Each row is a point on a landscape with many valleys, with its height.
From any point a ball rolls to the lowest of the 2 points nearest to it. It stops when none of these is lower. Distance is the straight distance between rows; heights are no part of it.
kere: [ 96 126 171 142  90 196 113 135 137 110 115 134  97 159 160 105 164 132
 116 130 175  85 140  99  78 102 212 126 133 154 124 122 187 111 136 165
 117 155 138 180 124  93]  height 192
fus: [ 78 114 147 136 104 176 141 145 147 108  99 170 154 167 123 110 101 186
 110 122 124 118 176  89  93 166 154 160 101 171 151 120 136 174 144 134
 107 133 157 164 135 131]  height 528
Vubip: [124 145  73 154 127  66 132 183 145 105  99 130 118  67 163 167 136  86
 110 175 130 126 109 154 158 139 110 123 120 101 117 102 131  96 112 143
 133 138 131  91 166  54]  height 567
davut: [166  97  96 112 130 126 115  67 164 117 176  42 103 143 161 143 149  93
 117 104 119 158  62 154 129  96 102 157 145 145  97 194 128  79 115  98
 152 112 151 137 112 139]  height 184
pizeg: [160 128 142  92 154 142 114  42 104 152 156 162 115  99  77 131 139  85
 163 153 130 127 147 124 150 135  93 139 150  84 109 102  82 114 133 132
 125 100 123 149  88 194]  height 609
zofav: [153 134 108 109 119 146 121  74 165 144 181  61  91 153 171 151 108 131
 110 108 137 155  99 128 114 113 125 142 146 136 107 169 145 106 108 101
 143 114 160 161 115 168]  height 226
Vuneg: [173 128 123 117 104 109  91  87 118 131 167 122  51 155 160  84 170  98
 114 121 179 103  84 110 151  72 177 147 169 147 119 140 159 107 129  98
 159 131 124 124 126 135]  height 407
vavu: [127 100 139 137 106 106 110 197  87 108  93 147 170 126 128 113 136 133
 124  98 108  96 112 162 115 127 111 148 136 191 128 120  80 151 179  85
 124  92 111 111 133 100]  height 583
Ruv: [179 131 155  88 134  95 107 126  49 110 125 199 119 128 113  67 149 115
 134 129 140  74 133  94 140 156 139 129 154 153 113  87 100 145 183  76
 134 109  96 120 126 168]  height 580
gakud: [131  92 172  83 128 206 106 101 112 123 110 153 146 146  88 149 138 107
 119 107 129 136 180 105  75 174 114 157 123 152  97 126 108 114 194 118
 100  87 163 171 104 150]  height 450
bef: [170 123 195 111 145  96  99 132  80  66 123 176 168 175  85  74 133 168
 121  86 105  94 117  97 171 113 125 144 117 164 154 153 115 162 161  97
 132 178  81  93 111 146]  height 444
poret: [ 86 141 130 179 129 106 120 227 124 158  74 141 153  95  97 147  93 153
 152 136 148 131 187 178 155 124 108  91 130 122 157 107 126 143 140 136
 103 135 106  81 128  57]  height 513
laru: [104 100 141 138 132 197 156  72 154 106 115 148 117 114 137 127 194  87
 113 142 125 114 108 114  97 128 173 154 121  96  90 106 134  86 135 200
 142 132 161 178 121  98]  height 280
Fenad: [133 112 150 122 102 152  92  81 147 128 143 136 127 133 103 110 123 128
 150 136 149  96 149 119 144 120 101 149 130 145 143 128 102 122 136 107
 124 125 127 158 100 145]  height 379
Sir: [157 132 124 121 121 133 107  46 157 176 201  83 109 147 133 130  94 131
 139 122 134 140 114 144 169  83 103 156 170 105 132 158 104 141 106  93
 140 106 127 155  87 186]  height 271
Gana: [134 163 134 138  79 142  61 104 174 137 140 121  86  99 146 110 116 158
 156 159 210  88 173 105 149 115 145  81 125 147 171 109 185 107 115 101
 142 174 115 136 139 133]  height 744
nobug: [107 129 153 117 106 159 139 115 101 130 133 158 131 194 138 105 104 168
  98 117 113 114 137  85  90 152 163 151 117 166 136 134 149 198 137 103
 108 124 165 168 133 192]  height 504
beku: [154 135 146  87 177 168 112  91 112 166 137  77 103 135  88 152 141  90
 137 119 123 185 132 142 116 135 131 109 138 105 103 145 154  78 123 147
 127 123 136 120 124 171]  height 538
kekag: [179 130 153 101 129  88  68 178 104  99 125 110 113 113 105  99 149 137
 155 121 152 115 168 129 169 151 101  82 137 153 168 144 139  79 161  62
 124 156 102  66 136 126]  height 497
nobet: [122 113 115 161 112  89 119 111 147 109 133 135 127 114 145  66 181 127
 130 137 147  72  80 137 204  84 131 131 139 136 152 111 104 109 112 119
 164 168 118 101 133  90]  height 607
Bani: [121 143 161 149  95 127 120  98 108 148 160 131 109 209 148  78 129 147
 119 102 135 101  91 124 150  54 178 150 146 123 149 156 141 193 110  98
 123 152 123 147 117 159]  height 460
fuzib: [150 152 125 105 175  90 161 161  76 119  82 181 110  97 114 125 149 118
 126 173 109 148 160 125 114 184 175  89 111  92 116  77 155 113 103 162
 129 155 121 104 183 148]  height 700
kuv: [163 132 159 111 146  81  94 199  91  86 100 155 156 116  86  99 127 168
 145 120 123 114 181 134 169 161 100  90 121 152 173 129 121 111 166  90
 115 153  93  63 135 120]  height 471
tor: [165 102 154  97 174 129  98  23 125 110 152 150 130 110  58 102 179  96
 155 144 140 126 120 112 173 131  79 164 139  93 115 133  95  87 135 159
 150 136 107 136  89 165]  height 586
Dupok: [120 177 100 131 119 159 157  99 169 166 174  73  88 140 208 158  66 151
  99 106 136 141 113 111 101 115 146  96 141 105 107 145 159 115  89 115
 149 111 144 171 116 165]  height 272
meba: [129 133 121 125 177 144 129 119 143 144 120  84 127 103 100 144 142 113
 138 135 122 175 141 141 131 136 135  98 111 106 136 131 171  81  94 155
 131 160 112 106 143 136]  height 556
mig: [124  82 127  91 138 170 146 124 140 119 109 123 155 126  94 158 136 127
 129 123 104 170 156 104  74 203 101 167  97 152 113 134 109 119 162 131
  98  94 161 148 137 132]  height 482
pizos: [149 128 171  99 120 192  61  62 126 128 146 124  60 145 112 147 153  98
 131 123 217 133 159  84 114 115 149 138 141 108 108 129 209  99 159 157
 141 116 164 162 106 174]  height 298
mus: [102 151 161 150 114 173 130 133 112 129 107 186 111 125 139  98 136 132
 131 162 169  78 178 103  91 122 207  93 124 115 137  75 174 134 132 175
 121 160 116 170 137 118]  height 165
luvu: [170 105 175  94 134 146  63  65  94 114 145 141  73 181  95 117 176  99
 126  80 191 143 119  83 122  94 145 173 134 104 104 163 189 109 163 146
 138 125 136 135  97 182]  height 248
nused: [ 89 107 119 103 164 152 149 214 111 125  85 121 159 136  78 164 101 160
 136 103 104 199 178 149  85 186 105 130 116 164 140 135 137 164 145 131
  87  97 116 101 143 102]  height 537
zezav: [158  99  97 121 132 105 151  99 120 152 149 108 127  96 136 139 141  56
 134 124  89 131  75 174 146 114  87 146 153 107  91 118  54 105 120 122
 144  95 128 136 101 116]  height 507
padi: [112 158 138 143 116 124 145 127 113 162 110 209 129  90 118 124 102 121
 158 178 139  91 190 126 128 142 135 107 132  87 143  49  88 156 126 153
 112 126 116 148 137 128]  height 163
Misov: [106  85  95 136 103 115 173 168 142  91 100 134 141 131 167 148 149 123
 120 136 116 131  90 132  70 148 141 154 118 161 103 125 119 132 140 150
 124 106 166 148 154  75]  height 463
Botus: [120  97 183 100 130 213  95 121 126 115 115 114 123 166  90 142 166  92
 126  96 150 145 156 134  79 125 136 138 125 152 101 148 123  69 186 151
 106 118 142 152  99 100]  height 413
Karaf: [149 134 144 121 132 147 114  88 111 131 147 138  73 125 129  94 186  77
 136 137 170 109 115 130 138  82 172 120 162 107 104 110 142  83 134 153
 149 142 116 132 109 112]  height 371
tazos: [124 182 102 123 123 117 113 152 136 148 133 109 119 122 149 123  94 195
 118 137 142 144 147 113 150 153 165  79 115 133 172 111 209 155  73 107
 140 179 115  95 179 185]  height 377
Teraf: [112 171 104 109 145 151 127 160 129 143 149  74 108 137 155 146 109 182
 105 111 122 177 123 110 117 152 172  86 124 143 160 138 234 146  61 121
 134 166 108  98 162 177]  height 334
let: [101 123  70 192  67  60 135 146 142 125 136 106 141 120 214 160 110 150
 103 126 132  85  50 136 113  87  77 135 126 158 111 144  84 129 120 103
 144  96 170 107 126  78]  height 352
Pavun: [ 99 126 126 152 120 173 183 108 154 128 127 142 117 125 173 130 136 126
 103 142 109 111 117 117  93 122 192 137 125 100 104 110 144 132 111 186
 132 135 162 190 129 117]  height 231
karik: [129  75 147 117 187 130 144  98 124 104 113 125 196 129  50 118 150 117
 155 126  76 162 129 141 152 144  83 165  95 115 132 157  82 109 133 156
 123 129 109 120 113 137]  height 494
kurol: [ 99 169  78 160 167  88 168 159 149 162 120 118 143  89 142 148  78 130
 112 140  86 156 118 162 177 114 128 102 122  56 137 109 156 150  71 148
 144 147 114 107 144 136]  height 458
vebud: [110  81 113 134 156 139 164  87 170 123 127  98 182 112  85 145 130 127
 144 130  85 175 115 137 150 150  84 180  95 110 136 153  87 129 116 146
 123 123 142 138 120 126]  height 516
sesu: [153 128 145 132 145 112 146  97  77 156 174 139 117 157 113  68 173  77
 144 110 121 114  95 147 180  51 155 139 176  77 110 137  88 146 133 133
 143 133  87 115  85 136]  height 346
zado: [ 98 133  91 118 136 126 140 176 145 109 140  89 127 149 161 144 119 196
 107 111 119 171 105 112  98 153 142 116 105 180 159 141 198 164  84 121
 110 139 155 101 163 141]  height 284
Fusog: [114 130 106 118 133 131 169 149 121 177 150 102 163 155 140 156  73 165
 122 104  84 162 123 122 107 155 100 136 134 146 139 141 104 182 116  94
 119  92 158 144 119 179]  height 461
Tudig: [155 130 175 128 126 108 125 125  89 113 153 175 116 164 112  46 168 101
 135  95 159  82 118 112 181  55 150 127 173 118 127 126  86 138 175 124
 132 150  64 102  76  99]  height 384
sama: [175 130 171  85 146 119  55  69 125 108 147 114 117 131  68 106 134 151
 145 126 173 145 161  94 165 164  98 131 114 136 145 167 167 104 125 118
 141 166  92 107 112 194]  height 543
delad: [ 80  90 109 176 119 104 137 183 144 143 137  85 200 147 125 146  94 178
 128  92  82 142  93 164 128 104  65 159 120 171 145 180 107 188 144 100
 113  97 153 101  97 112]  height 592
mulid: [ 98 125  71 146 137  89 178 155 142 158 131 104 176 121 137 191  56 158
 128 129  84 160 114 128 133 158  57 156 122 107 117 141  71 184 118 125
 127  83 160 122 122 126]  height 432
riza: [ 70 162  65 179 118 115 157 187 181 102 109  95 118  88 195 204  68 131
 103 168 147 123 130 111 102 143 110 114 121 109  85 133 158 128 121 188
 124 105 144 123 161  26]  height 517
muzus: [ 62 123 136 153  89 157 115 124 196  86 117 130 142 161 138 106 115 218
 117 121 147 112 158  78 114 150 135 150  87 197 185 137 172 164 120 132
 117 163 157 135 154 124]  height 551
mosu: [128 176 159 143 111 161  83 124 142 163 136 124  95 101 123 110 105 143
 156 153 194 110 194 110 140 102 163  49 129 113 174 114 193 115 133 125
 134 172  84 124 128 130]  height 731
fiv: [100  83 135 153  77 147 132 108 158 118 130 156 154 131 129 115 139 119
 139 122 125  75 123 127 126 120  99 172 127 153 135 113  51 138 153 132
 126 104 133 170  99  85]  height 410
fum: [110 125 111 133 115  76 131 173 110  85  63 202 161 127 110  90 145 189
 133 158 120  80 143 116 145 155 135 141 101 152 159  97 118 167 136 136
 125 141 134 104 172 112]  height 403
Siru: [160 126 142 108 128 127 113 171  70 147 134  90 105 166 136 114 157  93
 127 103 127 138 107 160 115 101 163 113 156 149 113 158 147 115 140  88
 120 125 116 117 125 121]  height 481
Sakur: [112 152 162 133 113 224 115  74 160 197 172 107 108 116 109 152  95 105
 154 119 165 137 190 122 124 105 112 111 152  89 133 117 118 134 154 137
 116  96 134 165  59 151]  height 285
mesor: [130 106 157 131  84 140  94 193  96 122 105 140 135 129 130 116 135 107
 133 102 156  90 148 167 111 109 122 112 156 181 125 121  85 113 177  89
 116 110  91 122 115  68]  height 565
pab: [162 130 104 115 105  70  92 110 133 106 121 141 127 104 132 107 152 162
 137 146 132  86 110 114 182 155  98 132 119 164 159 117 120 123 117  71
 143 144 128  93 166 157]  height 328
gelu: [ 84 129 109 160 105 133 192 137 168  90 124 130 117 146 219 125 138 160
  89 132 108 110  80 101  79 112 202 137 115 139 107 134 163 142  94 174
 139 136 178 172 154 104]  height 183
roteb: [ 91 173 126 161 104 146 151 157 136 170 100 185 125 101 151 128  82 150
 143 166 152  89 185 117 112 128 179  81 126 100 159  59 151 167 118 160
 116 145 120 156 152 120]  height 91
puv: [100  87 114  87 154 171 155 155 140 101  95 123 163 135  74 154 116 171
 138 114  98 194 175 103  85 216 100 166  88 160 140 133 134 158 149 137
  93  96 141 112 153 116]  height 508
Zekef: [130 133 135 151  99 115 125 126 108 133 151 115  86 184 176  77 170 115
 114 107 147  90  61 137 149  49 196 135 161 143 129 143 149 142 113 112
 145 155 125 136 122 106]  height 434
sisa: [113 160 146 145 116 172 135 102 147 191 142 143 116  84 114 149  97  91
 164 155 150 127 187 144 124 114 120  86 146  80 134  82  90 128 128 146
 116 117 112 146  97 134]  height 232
sipo: [ 89 137 143 172  95 200 155  93 179 163 168 109 132 153 165 133  97 169
 109 105 144 120 153  88 105 121 142 142 123 138 137 146 119 163 123 125
 139 122 173 196  92 125]  height 221
Kabe: [129 137 105 115 176 136 178  93 145 118  98 132 118  87 126 160 141  69
 107 160  78 171 103 135 112 159 142 133 102  57  86 104 132  87  98 193
 133 122 133 140 158 142]  height 656
vugu: [157 131 125 138 127 108 122  47 131 151 197 120 116 152 128  90 144 110
 140 124 122 112  84 152 197  51 132 166 177  87 127 149  91 156  98 108
 157 130 100 134  94 166]  height 309
kam: [122 136 135 134 146  73 123 216  96  90  80 170 156 123 101  86 139 180
 133 139 127 112 173 139 154 150 143  98 113 134 167 115 141 142 139 132
 121 166 113  73 152 106]  height 439
balus: [157 112 148  79 154 160 122 133  81 158 133  89 125 167  92 148 139  93
 131 102 106 172 128 148  88 140 130 132 138 137 100 156 131 111 156 115
 107 101 138 133 120 168]  height 511
zuge: [114 171 101 132 137 176 176 127 169 183 132  99 102  93 162 213  65 111
 112 125 121 163 161 100  81 168 115 108 126  82 106 104 129 105 114 153
 132  92 139 160 126 118]  height 385
zuses: [116  77 105 155 126 120 158 114 157 132 137  97 159 107 132 149 137  94
 136 124  95 148  85 163 137 115  85 160 125 114 115 145  77 113 117 142
 136 115 144 141 108  90]  height 525
Sevi: [109  86 172 130 152 177 126 131 121 103  92 143 145 137  81 127 181  82
 134 111 136 135 144 157  90 121 125 137 131 139 112 131  86  69 171 177
 121 122 111 140 108  62]  height 376
zurot: [130  95 110 117 176 114 177 134 118  90  86 136 137 101 112 149 187  73
 129 157  94 173  98 154 107 152 150 135 109 103  89 116 130  84 116 180
 130 134 134 116 158  94]  height 634
paged: [132 115 137  86 156 146 128 125  98 108 132 114 125 162 108 109 159 146
 112 127 111 166 115 104  97 164 170 134  97 142 119 155 184 134 104 147
 121 157 131 119 159 187]  height 125
Vitup: [158 154  70 100 114  68 137  95 145 112 122 165 111  93 162 138 120 106
 115 171 110 115  95 119 151 170 101 143 113 102 108  92 106 117  95 112
 140 121 139 140 173 155]  height 736
met: [156 155 148 137 193 107 145  90 110 155 142 136 135  93  79 107 138 100
 149 154 105 150 145 159 182 114 119  88 138  46 137 112  96 111  94 158
 148 156  91 104 112 155]  height 655
lober: [112  67  85 140 157  75 149 137 152  63 137 102 179 118 127 118 182 121
 120 134  78 170  27 164 147 108 111 168  99 147 117 172 153 123 104 117
 141 138 146  70 143  98]  height 178
manu: [100 150  88 179 163 107 179 125 174 141 119 118 132  76 151 150 104  84
 110 151  87 132 101 173 161  95 128 114 116  36 115 110 136 119  83 188
 148 140 103 128 139  94]  height 491
gav: [ 94  86 116 149 111 126 114 181 156 124 114 100 184 136 114 154  91 165
 141  92 109 140 141 144 122 141  62 151 107 190 154 157 106 156 154  99
  99  97 138 111 117  98]  height 579
fov: [127 120 108 127 103  68 100 157 120  74  90 156 148 126 135  88 171 187
 118 137 121  81 104 113 148 144 120 135  97 201 169 119 134 152 137  87
 127 140 139  76 181 127]  height 366
rozu: [158 169 158 138 185 111 150 108  98 137 112 187 114  86  88 101 152 102
 143 173 123 129 167 125 132 146 153  69 132  57 134  79 131 111 114 184
 142 163  94 112 133 145]  height 677
Tup: [108 148 133 163  63 150 134  68 169 149 189 132 101 155 201 119  93 162
 115 123 162  77 125 105 111  92 135 136 153 137 131 127 101 169 113 103
 139 115 175 186 100 149]  height 260
nikop: [100  93 140 139 142  90 136 149 120  60  80 189 203 153  80  82 138 182
 132 127  81  96 122 129 162 118 121 166  94 163 160 137  97 177 147 144
 132 143 116 105 139 113]  height 440
geda: [102 177 102 144 132 181 178 115 195 170 140  75  93  92 204 182  82 124
  91 101 120 133 129 101  91 120 144  80 134  72 102 140 178  86  92 162
 148  99 120 164 120 120]  height 327
vogi: [131  81 122 120 127 111 118 216  94  98 102 112 165 124 130 135 162 118
 129 100 105 143 105 174  79 140 113 144 123 194 112 150 123 134 166  86
 118  93 127  97 147  92]  height 599
gepe: [176 130 162  91 132 121  53 121 133 114 139  97 115 123  75 112 132 148
 161 120 170 142 179 116 164 144  86 105 116 167 161 161 156  76 141  76
 125 158  97  93 121 151]  height 521
Duta: [117 111  88 157 138  72 141 164 137 107 113 130 125  83 157 119 173  97
 115 151 116 120  72 167 183 106 131 128 125 107 119 111 126  92 100 133
 154 155 129  88 141  65]  height 585
Goz: [145 156 111 114 108 111 151 127 104 199 171 108 131 162 172 140  57 146
 122 112 103 134 109 137 115 118 118 114 158 130 131 138  99 182 113  73
 127  91 155 155 115 199]  height 478
koguz: [138 119 100 161  70  88 135 115 121 153 165 115 134 128 191 136 107 127
 128 106 115  74  66 140 114 100  79 137 160 156 108 120  46 155 133  91
 148  77 152 145 109 125]  height 323
Rigi: [ 94 111 129 146  96 150 148 169 146  91 116 113 108 159 199 120 170 151
 103 126 137 110  91 114  72 106 214 125 125 182 121 138 184 121 108 164
 122 147 162 162 151  85]  height 139
Raku: [162 166 119  97 162 121 149  79 103 173 141 150 109  93 107 137  99  93
 137 160 101 158 143 146 146 147 127 104 139  59 106  89 110 123  95 131
 131 117 121 132 130 204]  height 631
Mit: [ 90 162 168 148 113 246 127  80 159 188 160 110 109 137 123 138 107 139
 122 110 164 122 174  84 119  94 171 103 143  85 149 127 188 150 146 154
 129 135 123 173  85 149]  height 237
Ravo: [108 105 113 149 175 122 166 172 125 134  79 120 142  92  90 196 130  80
 133 154 104 191 134 175 100 160 110 133 129  99  95 122 105 113 128 174
 103 102 128 108 144  70]  height 608
tozim: [ 91 159 155 150 101 203 127 106 165 166 161  87 113 168 151 126  95 175
 116 106 156 132 146  90 113 111 166 124 130 135 163 148 184 156 116 122
 130 153 134 172 108 149]  height 172
Keke: [151 113 174 132 124 114  97 107 108  88 139 156 139 164 101  60 161 126
 132  91 143  67  96 109 182  73 121 153 142 162 139 144  90 133 166  98
 139 148  75 106  97 107]  height 412
daki: [122  83 142 112 124 159  85 147 156  94 118  97 180 146  78 142 103 158
 141  89 115 140 159 125 131 143  73 155  97 202 159 162 109 120 153  88
  98 123 115 108 118 114]  height 563
repi: [161 165 107 121  62 107  68  90 163 139 156 131  58 105 186 112 116 138
 136 153 197  82 128 119 150 108 137 104 160 152 146 103 154 108 112  78
 149 135 141 137 135 136]  height 755
Diso: [142 138  88  91 111 105 117 148 137 120 146 103 110 139 168 143 116 170
 110 123 127 148 113 106  87 169 122 108 108 189 141 135 171 144 100  83
 109 129 163 115 179 169]  height 244
lize: [132 107 147 111 106 190  84  47 160 116 139 137  92 109 113 135 150 110
 134 146 186 106 163  94 119 143 109 151 127 128 118 106 141  96 149 134
 132 118 165 184  98 154]  height 344
tusut: [126 125 104 164 164 130 130  91 184 135 144  77 128  80 129 145 142  92
 133 139 117 149 106 173 171  87 112 118 118  73 131 136 143  70  82 154
 151 166 104 118 122  97]  height 524
lok: [118 134 124 122 186 129 161 191  93 159  75 132 136 109  81 176 115 113
 140 140 116 195 173 164  96 175 133  92 130 117 124 104 127 122 124 149
  98 106 115 101 153 118]  height 575
pilot: [153 122 139 130 113 124 135 155  64 164 151 102  87 185 163 101 164  75
 115  90 134 117  69 161 122  55 194 130 177 129 103 153 130 135 142 108
 131 119 116 134 109 105]  height 459
geti: [153 107 173 104 121 148  53 134 141  98 125 119 160 132  65 133 100 152
 158 101 148 117 185 123 159 125  70 122 110 196 161 152 107  89 164  84
 109 140  92 107 101 112]  height 545
kifek: [154 122  97  77 119 128 133 123 127  98 131 117  96 127 164 141 151 123
 107 137 116 149  95 108  78 175 156 128 109 162  97 126 171 108 106 119
 119 130 162 137 171 162]  height 195
zoded: [ 92 127  67 173 103  92 174 111 173 120 141 111 164 113 169 193  54 143
 114 152 109 124 106  96 136 144  52 166 111 103  93 153  44 155 120 139
 143  69 176 136 142  94]  height 406
Kedol: [121 115 151 141 146 173 135  99 135 132 113 134 102 110 115 132 192  61
 140 141 146 117 128 149 102 103 158 115 144 103  98  98 115  65 136 190
 135 131 122 145 111  75]  height 329
mez: [147 137 106 129 107  94 136 145 110 176 139 132 138  98 137 148  97 101
 142 140 111 121 122 167 153 126  96 112 148 106 128 101  71 139 115 105
 123 105 130 125 121 130]  height 483
moma: [151 155  73 122  96  70  97 156 150 121 134 102 123 117 172 140 126 176
 113 130 136 121 105 134 141 144 100 103 113 174 158 135 154 132 100  61
 120 135 163  83 169 149]  height 283
teka: [179 130 172  88 139 131 104 105  58 136 146 161 133 153  83 103 123 104
 151 107 114 107 140 123 142 112 113 148 151 131 117 136  80 154 175  88
 116  92  90 131  91 173]  height 555
Nal: [149 164 196 113 172 125 115 145  81 137 125 137 143 160  68  88 117 146
 136 114 134 161 173 119 148 130 141  84 118 101 158 147 153 132 134 146
 120 181  80  98 107 156]  height 694
sepi: [140  87  78 122 146  94 133 115 159  78 160  67 138 117 163 135 171  99
 113 124  93 177  28 169 136 108 105 148 110 144 100 180 153  83  94 103
 142 132 143  96 135 114]  height 129
zuzup: [114 172  72 155 119  91 144 173 172 100  86 138 102  70 182 179 110  89
 106 186 137 112 131 127 118 149 133 112 117  95 103  94 153 106 112 185
 128 124 128 131 183  48]  height 544
serir: [138  85 143 116 165  96 134 125 104  81 105 156 191 131  70  94 158 136
 147 127  76 118 112 132 160 145  94 164 102 145 137 144  82 139 146 126
 136 130 100 114 130 136]  height 470
Tokuv: [140 116 180  88 160 159  87  81  97  95 127 131 113 179  83 113 172 130
 115 106 153 149 129  85 105 157 159 152 102 121 107 168 192 122 141 167
 126 165 132 129 122 184]  height 191
vopi: [164 170  92 107  72  89 126 162 107 171 130 153  90  92 186 157  89 105
 131 150 147 105 138 142 115 152 122  83 152 125 115  76 102 120 125  86
 124 100 142 137 147 130]  height 455
kelu: [135 131 159 118 122 107 123 188  60 124 104 176 174 165 112  95 109 151
 128 110  96  94 144 146 132 116 146 127 132 157 141 120  86 181 162  90
 119 114  99 119 132 143]  height 602
naper: [128 149 158 137 185 107 140 154  90 158 131 125 163 132  76  97 111 141
 150 131 102 157 160 152 178 118 125  93 125  88 163 138 123 144 114 131
 126 155  92  99 113 153]  height 676
zamap: [146 165  87 115 112 116 150 144 140 164 130 118  89  95 177 201  67  85
 117 146 133 145 140 125  83 171  99 102 127 102  87 101 102  92 112 127
 117  86 145 155 144 124]  height 423
kan: [106 180  85 132 154 105 165 154 132 162 113 137 137 106 132 139  70 174
 121 146 100 151 142 125 155 148 149 100 114  83 160  89 170 172  74 145
 144 155 115 113 164 173]  height 422
foz: [138 130 177 114 112 147 127 111  68 142 137 152 111 222 123  93 120 138
 110  78 120 117 107 103 103  84 183 162 132 118 120 151 144 193 146  97
 102 129 126 155 110 182]  height 480
Lovi: [ 96  58 129 159  81 141 169 142 137 102  97 154 166 122 135 133 148 108
 125 122 111 110 109 135  85 147 111 184 132 152 102 115  50 140 176 154
 129  82 143 166 121  54]  height 435
veg: [104 158 116 142 171  85 128 228 107 137  74 145 141  95  90 132 110 177
 146 146 133 151 193 144 151 162 135  81 116 112 168 102 173 150 119 136
 111 157 110  59 160 106]  height 475
Mib: [138 156 177 127 149 137  95 138 114 112 119 130 122 134  94  89 139 154
 135 132 163 132 176 109 131 139 163  81 108 125 162 140 196 103 125 158
 136 197  87 106 134 132]  height 712
zuv: [195 130 181  98 172 104  74  50 118 109 159 135 106 119  55  91 170 116
 149 127 161 149 141 112 184 136  90 139 139  99 137 158 140  88 141 147
 156 161  91 106  88 167]  height 566
Biki: [ 74 109  81 166 127 103 176 199 162 100 107 104 138 106 169 182 114 140
 119 143 121 161  96 144  89 133 134 136 120 124  89 143 157 142 120 174
 111 116 161 117 144  40]  height 489
letu: [161 110 184  82 151 161 108 123  64 132 128 130 148 188  77 120 129 102
 130  75 103 138 129 130 104 106 124 161 134 131 105 160  98 135 183 101
 105 106 107 132  95 160]  height 535
Fofit: [ 88  98 139 187 100 125 120 201 115 140  92 140 153 104 111 140 129 106
 140 119 139 121 148 194 131 100 104 115 148 137 128 120  82 112 148 144
 114 119 104 118 110  33]  height 542
nop: [145 171  69  97 138  61 157 148 122 112  94 174 110  88 151 147 114 105
 107 186  97 134 122 120 134 189 134 123 108  90 108  78 129 127  96 137
 127 126 134 119 199 142]  height 722
Pur: [144 137 120 125  67 126 128  79 123 155 181 152  99 149 179 116 110 116
 131 130 144  70 103 120 116  95 124 147 175 150 123 116  87 170 139  84
 139  89 153 170  97 162]  height 291
kunin: [113 142  56 155  90  60 144 126 167  99 120 128 152 112 188 179  84 151
 106 169 124  93  85 102 128 141  63 156 108 133 121 136  66 149 118 128
 135  89 173 116 159 100]  height 382

Where does a ball stop that starts at each point below?
Duta -> paged
repi -> Rigi
zuses -> sepi
bef -> sepi
Gana -> met
meba -> Diso
serir -> Diso
Fusog -> tozim
delad -> tozim
Lovi -> paged
